Points, in no order, along strands that fork and pass close to each other.
Points whose rows are less than 65.5 apart are linked; no others are. Some points are linked to none.
z232: 27, 9, 6, -28, 5, -22, 16, 12, 10, -17, 26, -8, -9, 5, 5, 15, -7, -5, -6, 33, 7
z132: 24, 16, -22, 4, 25, -11, -3, -11, 25, -3, -15, 5, -13, 4, 28, -11, 19, -4, 11, -5, -1
z797: -8, -17, 28, 1, -42, -5, 13, 5, -9, -5, 0, 23, -17, 13, -28, 9, -4, 16, 33, 19, -15
z254: -10, -12, 20, 8, -33, -4, -2, 10, -5, 6, 4, 22, -3, 6, -38, 13, -1, 15, 9, 5, -22
z912: 17, -34, 10, 11, -46, 37, -11, -21, -23, 0, -4, -10, 21, 1, -16, -6, -18, 6, 2, -3, -19
z347: -13, 0, -6, 13, -5, -23, -22, 13, -15, -21, -10, 4, -3, 3, 11, -9, 33, -11, 3, 22, 10
z176: 1, -16, -1, 30, -30, 30, -14, -15, -1, 17, -21, -2, 18, 2, -27, 5, -12, 4, -4, 4, -23
z611: -4, -8, 9, 12, 14, -38, -12, 25, -11, 0, 2, -7, 14, -24, 15, 15, 38, 22, -26, -21, -2
z955: 11, -10, 4, -1, 37, -24, -11, -4, -7, -11, 20, 28, 9, -15, 24, 21, 26, 6, 0, 15, 30
z663: -8, 19, -22, -12, -1, 10, 2, 0, 2, -9, -1, -32, -5, 17, -17, -23, -16, -46, -5, 6, 4
z339: 15, 1, 2, 23, -21, 7, -17, -2, -2, -28, -22, 15, -9, -14, -11, 36, 36, 14, -5, 29, -27
z629: 10, -2, -9, -14, 37, -16, 14, -11, 13, 23, 3, 8, 11, -4, 36, 21, -1, -5, -4, -13, 23
z558: 1, 4, 1, 20, -15, -6, -13, 11, -15, -22, -16, -1, 0, 11, 12, 2, 7, -13, 11, 35, -2
z196: -10, 3, 14, -13, -16, 22, -6, -21, 19, 7, 5, -27, 8, 19, -13, -35, -37, 1, 10, 16, 16
z194: 11, -16, 16, 7, -22, 21, -9, -14, -43, -20, -3, 1, 22, -2, -11, 2, -25, -1, 19, -8, -22
z538: -16, -24, -24, 0, -21, -4, 12, -7, 2, 16, -21, 12, -11, 25, 5, -23, 7, -2, 1, -3, -5
z563: 14, 17, -33, -3, 14, -4, 10, -3, 21, -3, -24, -16, -12, 10, 24, -23, 4, -15, -10, -9, -12
z893: 22, -19, -11, -20, 28, 18, 33, 8, 4, -5, 18, 0, -32, -16, -11, 2, -12, -27, 12, 23, 11
z763: 15, 14, -11, 22, 12, -8, -21, -10, 26, 1, -15, 20, -4, 0, 8, 2, 13, 17, 10, -8, -18
z778: -13, 58, 26, -16, -5, -17, 2, 5, 3, -7, 12, -1, 6, -9, -1, -4, 32, 16, 12, -38, -1
z880: 18, 6, -12, 25, 2, 6, -15, -10, 36, 9, -6, 26, -18, 7, -20, 5, 5, 13, 16, 10, -16
z460: 26, -11, 3, -39, -9, -24, 33, 14, 1, -6, 12, -17, -14, 8, -3, 8, -13, -10, 1, 29, -10
z177: 3, 6, -15, -18, -2, 3, 13, -6, 25, 8, -3, -24, 0, 16, 20, -22, -23, 8, -19, -10, -16
z229: -16, 7, -29, -27, 21, 29, 2, -22, -6, 0, 17, -14, 0, -5, 7, 0, -36, -1, -3, -29, -9
z813: -19, -17, -10, -6, -25, 10, 0, -24, -4, 12, -9, 0, 12, 20, -5, -41, 2, -8, 2, -27, 1
z740: -19, -2, -6, -14, 13, 25, 1, -20, -23, -8, 18, -4, -7, 3, 17, 7, -39, -2, 24, 22, 17
z766: -18, 11, -4, -19, 7, -35, 3, -3, -13, -2, -23, -22, 5, 4, 45, -6, 17, 12, 1, -9, 7
z111: -9, 42, 9, -12, -2, -18, 13, 12, -2, -6, 2, -11, -3, -11, 13, -16, 49, 8, 6, -28, 7
z540: -10, 12, 7, -28, -21, 6, 6, -19, 30, 6, 9, -27, 4, 25, 15, -24, -25, 20, -6, -5, -1
z642: 8, 10, 1, -4, -5, 21, -2, -6, -25, -10, 2, -30, 10, 7, -17, -13, -36, -34, 7, 8, 4
z981: 15, -18, -6, -28, 26, -18, 13, 3, -12, 1, 30, 16, 6, -18, -4, 20, 8, -8, -16, -14, -4
z511: -7, -30, 8, -12, 6, 34, 35, 21, -17, 2, -3, -13, -19, -19, -4, -4, -44, -4, 0, 5, -9
z51: -10, 4, -9, -14, 30, 27, 0, -15, -1, 8, 26, 9, -14, -15, -20, 3, -37, 4, 12, -17, -12
z674: -31, -2, 0, 20, 0, -19, -24, 1, -17, -5, -18, 11, 4, 5, 5, -19, 46, -19, 13, -11, 26
z585: 0, 32, 13, -15, 10, -23, -5, 13, 11, -10, 19, -14, -2, 8, 6, 14, -17, 3, -13, 23, 8
z37: 23, -10, 12, 21, 10, 10, 3, 3, 22, 16, 14, 30, -19, -8, -20, 16, -12, 18, 17, 18, -3
z190: 13, -7, 3, -6, 41, -23, 3, -7, 13, 12, 21, 18, 16, -5, 28, 29, 8, -7, -1, 10, 32
z242: 35, -32, 10, -5, 13, 18, 39, 22, 10, -18, 15, 3, -25, -19, -15, 5, -8, -18, 8, 24, 5
z703: 14, -42, -10, -15, -27, -1, 13, -11, -22, 3, -9, 5, -2, 8, 28, 8, -8, 28, -2, 18, -26
z368: -12, -3, 13, 24, -14, 8, -8, 20, 2, 6, 16, 19, 0, -2, -45, 4, -4, -6, -8, 0, -8
z10: -14, -27, 12, -3, -2, 50, 17, 10, -7, 9, -6, -11, -6, -17, -16, -28, -43, -7, 8, 5, 0
z552: -34, 25, 2, 3, 16, -7, -22, 0, -16, -10, -1, -10, 13, -4, 4, -6, 30, -26, 4, -26, 42
z970: 35, -22, 0, 17, 5, -4, 6, 18, -10, -14, 6, 13, -2, -15, 13, 30, 7, 0, -9, 21, -8
z943: -13, -13, -13, 24, -21, -8, 12, 2, 32, 35, -28, 9, -14, 28, 1, -8, 10, 8, -12, -1, 11
z325: -13, 14, 34, 5, -24, -23, -31, -7, -19, 14, -2, -1, 37, 14, -14, 1, -17, 12, 3, -4, 9
z336: -13, 22, 12, 1, 1, 5, -18, -27, -10, 5, -12, -16, 32, 0, 23, -21, 6, 13, 11, -39, 6
z882: 13, 0, 0, -5, 38, 11, 4, -11, 18, 19, 23, 18, -20, -12, -10, 7, -25, 5, 14, -1, 3
z102: -22, 5, -1, 36, -1, 1, -12, 4, 22, 29, -14, 14, -1, 20, -6, -7, -2, -3, -6, -2, 14
z431: 25, -19, -20, 22, -7, 3, 2, 15, 23, 7, -1, 16, -3, -12, -28, 19, 31, 3, -39, 5, -11
z615: 20, -8, -13, 23, -2, -5, -22, 2, 4, -16, -11, 20, -5, -22, -15, 23, 48, 21, -17, 13, -14
z137: -26, 28, -4, 5, 12, -10, -7, 14, -5, -2, -17, -35, 12, 0, 19, -13, 21, -30, -17, -20, 21
z522: 16, 2, 6, 20, -26, 3, -14, -3, -6, -26, -26, 13, -4, 1, 2, 30, 14, 14, 20, 33, -21
z692: 13, 7, 3, 4, -3, 7, -25, -5, -43, -23, 1, -9, 16, -8, -19, -7, -5, -29, 13, -2, -8
z494: 23, -29, 5, 19, 7, 13, 20, 25, -11, -15, 17, 17, -15, -18, -6, 22, -7, -8, -12, 7, -6
z737: -24, 9, 6, 13, 4, 7, -5, 3, 15, 22, 5, 6, 0, 11, -29, -14, -17, -14, -3, -19, 4
z446: -18, 31, 7, -26, 14, -34, -14, 10, -5, -15, 5, -18, 5, 0, 22, 12, 9, 4, -3, 3, 18
z356: -28, 26, 6, -19, 3, 3, -2, -13, -3, 5, 14, 4, 7, 9, -19, -4, -8, -9, 10, -40, 8
z167: 1, -8, -1, 25, 4, -27, -15, 16, 4, -12, -4, 8, 14, -26, -10, 10, 50, 36, -35, -11, 3
z657: -14, 8, 1, 9, -25, 13, -4, -24, 5, 16, -21, 1, 21, 14, 27, -37, 23, 8, 7, -35, 6
z450: -10, 18, -10, -34, 8, -23, 24, 6, -18, 4, -10, -11, -9, -5, 35, -1, 39, -3, 6, -28, 10
z296: -13, -19, 24, 0, -9, 42, 1, 0, 14, 15, 0, -14, 2, -3, -10, -31, -42, 9, 8, 24, 13
z211: -16, 30, -5, 7, 5, -8, -9, 15, 14, -4, -4, -30, 7, 14, 0, -11, -3, -34, -24, -3, 15
z492: 4, -7, -10, 35, -17, 30, -10, -17, 22, 16, -20, 10, -6, 4, -27, 4, -7, 9, 4, 12, -25
z434: -22, 3, 8, 14, 9, -22, -12, 28, -9, 12, 11, 9, 11, -6, 3, 12, 11, -1, -34, -15, 15
z917: 4, 3, -27, -26, 33, 7, 17, -18, 1, 16, 10, -5, 2, -4, 28, 12, -22, 6, -10, -29, 1
z483: 9, -25, 5, -23, -6, 6, 39, 18, -13, 6, -1, -18, -17, -3, -1, 2, -35, 2, -6, 19, -18
z116: -15, 47, 11, -27, 1, -12, -3, 0, 11, -13, 21, -1, 1, 4, -19, 4, 2, 4, 6, -34, -4
z489: 6, -22, -16, -6, -29, -3, 9, -7, 2, 6, -17, 3, -10, 19, 4, -4, -5, 16, 4, 23, -23
z342: 33, -14, 2, 14, 20, -13, -7, 10, -14, -24, 15, 19, 10, -23, 21, 23, 22, 10, -7, 29, 14

Follow the links from the first point to the second, and from the first to the third. Name the last point that the two ways share.
z943, z446, z797: z737
z489, z797, z778: z737
z552, z229, z540: z880
z51, z692, z483: z880

A fork is a point with three links. Follow the links from the first point to the second and name the forks in between, in order.
z368, z446: z737
z692, z167: z615
z132, z692: z880
z657, z483: z538 > z737
z797, z657: z737 > z538
